The views of a scene show one set of named points, each view turned or mirrored, and shifted as a whole, with a little noise and some points left out.

Scene 1
View 1
(31): [-11   0   2   5  22  -5  13  -2  -8  -6   2   4  -1  -5   5   5  -8   8
   9   3]
(37): [ -4  -6  -6   3  14  -1  12   1   3  -2  -3  18  -3 -16 -12  14  -7  18
   5  -3]
(153): [-18   4   7  20  22  -6   8   2 -13  -2   2   2  -3  -1   9 -10 -11   4
  12   1]
(248): [-4  2  6 14  6  2  7 -3 -9  1 -7  7 -2 -7 -4  3 -8  4  1  0]
(76): [-12  -1   1  -2  19  -6  11   1  -6  -6  -8  -2  -3  -4   7   4  -9   6
  13   6]
(17): [ -7  -1   4   1   4   1   3  -1  -8   2 -19  -4  -7  -4   2   3 -11   0
   9   5]
(199): [-11   1   5  24   7   3   3   2  -8   6  -5  12  -5  -9  -7  -5 -10   7
   3  -4]
(125): [-15   0   3   4  13  -4   3   3  -9   0 -14  -5  -7  -2   8  -4 -13   2
  14   6]
(65): [ 1  1  2 10  8  2 13 -8 -7 -3 -3 11  0 -9 -5 11 -4  5 -2 -2]
(27): [-9  0  3  4 14 -2  9 -1 -7 -3 -8  2 -4 -5  4  3 -9  5  9  3]
(163): [ -1  -1   1   8  10   1  12  -4  -5  -3  -3  11  -2 -10  -6  11  -6   9
   0  -2]
(200): [ -8  -1   0  -2  15  -4  10  -1  -6  -5 -10   0  -4  -6   4   7  -9   6
  10   4]
(237): [ -8  -5  -3   1  14  -2   9   2  -1  -2  -9   9  -5 -11  -4   9  -9  13
  10   0]
(249): [-10  -3   1   1   8  -2   4   3  -5   1 -17   0  -7  -7   0   3 -11   6
  12   5]
(202): [-19   0   3  23  19  -3   5   6  -7   3  -2   9  -6  -7  -1 -10 -12  12
  11  -2]
(55): [  3   8  10  25   7   5  15 -12 -14  -2   5  14   3  -6  -4   5  -2   0
  -9  -6]
View 2
(76): [  4  13  -1   2  14   1   3   2   4   1  -4  -3  -1 -13  11  -6  -2  -1
  -9   5]
(31): [  7  14  -4   0   8  -2   1   3   5   5  -6   0 -11 -15   8  -8  -3  -5
 -10   7]
(237): [  5  13  -3   2   0  -2  -1  -5   6  -6  -9  -3  -3  -9   5   3  -7   0
 -14   6]
(125): [  4   8   1   2  15   1   1   4   8   0   2   3   6  -3   8  -1   3   0
 -11  -2]
(249): [  3  10   0   3   8   0  -2  -1   8  -5  -2   0   5  -3   5   4   1   2
 -12  -1]
(17): [  1   4   2   1  11  -1   1   1   9  -4   3   4   7   1   6   3   2   1
 -13  -2]
(163): [  3   5  -4  -4  -5  -7   0  -5  10  -2  -5   4 -12  -6   3   0  -6  -7
 -16   9]
(55): [  8  -3  -5 -13  -9 -10  -1   5  14  10   3  16 -24  -3  -4  -7   1 -16
 -19   9]
(37): [  4  13  -7   0 -11  -7  -1 -10   7  -8 -15  -2 -12 -11   4   6 -11  -4
 -15  12]
(202): [ 15  17  -5   7   3   3  -5   7  11   5  -4   7  -7  -7  -2   1   4  -6
 -10  -7]
(65): [  3   2  -4  -8  -5  -8   1  -2  10  -1  -3   6 -14  -5   3  -1  -4  -8
 -17  11]
(200): [  2   9  -1   0  10  -2   2   0   5  -2  -3  -2  -1  -9  10  -3  -3  -2
 -11   6]
(27): [  5  10  -1   0   8  -1   0   1   7   1  -2   2  -3  -8   7  -3   0  -3
 -12   3]
(153): [ 17  14  -5   4  10   4  -4  15  11  14   1  10 -10 -10  -1  -9   8  -9
  -7  -7]
(248): [  6   3  -3  -4  -2  -5  -2   2  11   1   0   8  -9  -2   0   1   1  -7
 -16   2]
View 3
(202): [-13   6  12   3  12 -12   4  -4  -4   5   8   5  -3   1   9  -4  -6  -4
  18   2]
(27): [ -5   0   9   5   5  -3   2  -3   3   8   9   7   1   2   5  -4   0 -10
   3   0]
(17): [-11   3   4   7  -4  -4  -6  -2   2   1   4  10  -2  -1  10  -4  -2  -8
  -4  -4]
(37): [ -2  -6   3   3  10   4  17  -2  -2   1  22  23  -1  10   9  -2  10 -14
  11   7]
(237): [ -5  -4   5   2   6  -1   6  -2  -3   2  17  16   0   7   8  -4   5 -12
   4   2]
(31): [ -1  -4  14   3  11  -1   7  -4   3  12  11   4   3   4   1  -2   2 -10
   6   3]
(249): [-11   1   4   3   0  -5  -4  -1  -2  -1  11  11  -2   3  10  -5  -1  -7
  -1  -3]
(55): [ -4  13   8  20  13   5  18  -5  22  13   0  15  -6  -4   6   3   2 -17
  22   6]
(125): [-10   1   9   4   0  -6  -7  -2   0   4   5   4   0   0   6  -5  -3  -7
  -3  -4]
(248): [ -9   7   5  12   6  -1   7  -4   7   4   5  15  -5  -1   9  -1   0 -12
  12   2]
(76): [-3 -6 12  1  5 -3 -1 -2  0  9 11  2  4  5  2 -5  1 -8 -3  0]
(163): [ -3   1   4  10   8   3  13  -3   7   5  11  19  -3   4   8  -1   5 -15
  10   4]
(65): [ -3   3   4  13   7   5  12  -3  11   5   8  18  -4   1   7   1   6 -15
   9   4]
(153): [ -9   4  20   2  15 -10   1  -6   1  12   4  -4   1   0   2  -3  -8  -4
  18   2]
(200): [ -4  -4   8   3   3  -2   2  -2   3   6  11   7   2   4   5  -4   3 -10
  -2   0]
(199): [-14  11   6   8  11  -7   8  -3   1   2   7  13  -6   0  13  -3  -4  -7
  23   3]
View 4
(199): [  4   0  -8  -7  19  27  -2 -13  -3 -10  -2 -10   3  -7   1 -10 -10   3
 -13   8]
(249): [  1   0  -6   0   5  13   3  -9   4  -7  -5  -5   6 -11  -1   1   3   2
 -10   0]
(163): [ -9   9  -2  -1  13  14   0 -10  -9  -4  -2  -9  13  -8  -3 -10  -6  -4
 -20   6]
(31): [ -7   8  -9  -9  14  11  -3  -6   3   5   0 -17   6  -1  -3   0  -7 -11
 -22   8]
(153): [  1  -1 -18 -16  18  22  -8  -7   8   5   2 -20  -2   1   0   0 -13  -7
 -16  11]
(37): [ -7  19   1   1  17   9   5 -11  -6 -13  -4  -8  15  -3  -5  -6   1  -5
 -25   5]
(237): [ -3  12  -3  -2  12  10   3  -9   2  -7  -3  -8  10  -4  -3   0   2  -5
 -20   4]
(125): [ -1  -4 -11  -6   4  12  -2  -5   8   5  -2 -10   3  -8  -1   5  -2  -3
  -9   2]
(17): [ -1  -7  -9  -1   1  11   0  -6   4   1  -3  -6   4 -13  -1   3   0  -1
  -7   0]
(55): [-12   0  -5  -5  17  23  -7 -10 -20   3   2 -13  13 -12  -3 -23 -21  -2
 -17  14]
(65): [-10   6  -3  -1  12  15  -1  -9 -12  -1  -1 -10  14 -10  -4 -12  -9  -4
 -18   7]
(248): [ -4   0  -7  -3  12  19  -2  -9  -6  -2  -1  -9   8 -11  -2 -10  -9   0
 -13   6]
(76): [ -6   4 -10  -7   7   7  -2  -4   8   6   0 -15   5  -2  -4   7  -1  -9
 -19   4]
View 5
(199): [ -1  -4  -7 -14 -11  14  -8   0   9  -9  -5 -18   1   5   6   7 -10 -18
   3   3]
(17): [ -3   6  -3  -6  -5   5   0   9  -1  -2  -8 -13  -2  -9  -1  -3  -7  -1
   3  -1]
(55): [ -8  -7  -7 -12  11   2  -4  -7  14 -13   0 -13 -12  -2  13  -2  -5 -35
  10   6]
(249): [  0   5  -4 -10  -9   9  -2   8   1   0  -9 -12   3  -3   0  -1  -4   0
   5  -1]
(200): [  2   7  -6 -12   0  11   0   5   4   0 -10  -9   2  -3   1  -6   4  -4
  12   1]
(202): [  5   4  -4 -13  -9  23  -5   4   5 -10  -6 -19   0   4  -1   4  -8 -18
   3   1]
(27): [  1   6  -5 -12  -1  12   0   4   4  -3  -8 -11   0  -3   1  -4   1  -9
  10   1]
(163): [ -4  -3  -8 -15   0   3  -5  -2  12  -4  -6  -9   1   1  11  -2   0 -14
  12   4]
(31): [  6   7  -8 -15   4  17   0   0   8  -5 -10  -9   1   1   1  -6   6 -14
  14   3]
(237): [  2   1  -8 -15  -7   8  -5   2   9   0 -11  -9   8   4   6   0   2  -2
  12   2]
(37): [  0  -6 -11 -21  -7   3  -9  -5  17   0 -10  -7  12   8  13   2   5  -6
  17   4]
(76): [  7  11  -6 -12   0  17   1   6   3  -1 -12  -9   2  -3  -2  -7   6  -4
  13   1]
(65): [ -5  -4  -8 -13   4   1  -3  -3  12  -5  -6  -8  -2  -1  11  -3  -1 -17
  11   5]
(248): [ -5  -2  -5 -11   0   6  -4   2   7  -6  -5 -13  -4  -3   7  -1  -6 -17
   6   2]
(153): [  8  10  -4 -13   0  29   0   5   3 -12  -6 -19  -5   2  -6  -3  -3 -24
   5   2]
View 6
(199): [  3 -12  -9 -11  -6   2   6  10 -11  11  -6  -6 -11   7   1   5  -8  15
  -9  13]
(202): [  4 -15  -7  -4  -6   1   6   9  -9  13  -7   0  -8   8  -1   4  -6   3
  -5  11]
(17): [ 9 -8 -1  1  1 -6  2  2 -5  3  2 -2  1  5 14 12  6 10  2  5]
(55): [ -8  -1 -11 -17   7  -1   0   5 -13  -1  -3 -16 -17  -3   9 -12 -12  16
 -13  19]
(248): [ 1 -9 -7 -9  2 -2  2  7 -9  2 -2 -8 -9  3  8  2 -1 13 -7 11]
(153): [  2 -11  -4   1  -2  -1   5   3  -7  15 -10   1  -7   5  -1  -5 -12  -8
  -3  14]
(31): [ -1 -13  -2  -2   5  -3   3   9  -9  -2  -6   2  -8   1   4  -6   1  -7
  -6  10]
(27): [  4 -11  -2  -1   4  -5   3   6  -8   0  -3   0  -5   3   7   2   4   0
  -3   8]
(249): [  8 -13  -1   0   0  -5   4   8  -7   2  -1   0  -2   5   8  12   9   7
  -1   4]
(163): [ -2 -11  -6 -12   6  -2   1  13 -12  -7  -2  -6 -12   0   7   0   6  10
 -10  10]
(125): [ 8 -9  0  3  1 -7  3  3 -5  6 -1  0  1  4 10  8  4  2  2  6]
(200): [  3 -12   1   0   5  -6   2   9  -7  -3  -2   1  -5   2   8   3   9  -3
  -2   5]
(37): [ -1 -20  -5 -15   4   0   3  23 -14 -13  -4  -1 -17   3   2   3  13   8
 -12   6]
(65): [ -3  -8  -7 -12   7  -3   1  10 -12  -8  -1  -9 -13   0  10  -3   3  12
 -10  11]
(76): [  3 -13   1   4   5  -6   3   8  -6  -1  -4   4  -3   2   8   1   7  -8
  -1   5]

In a view up to two points have been moved. Name them for each view, in the order of its rows, or write none.
view 1 -> (125), (202)
view 2 -> (153)
view 3 -> none
view 4 -> (249)
view 5 -> (199)
view 6 -> none
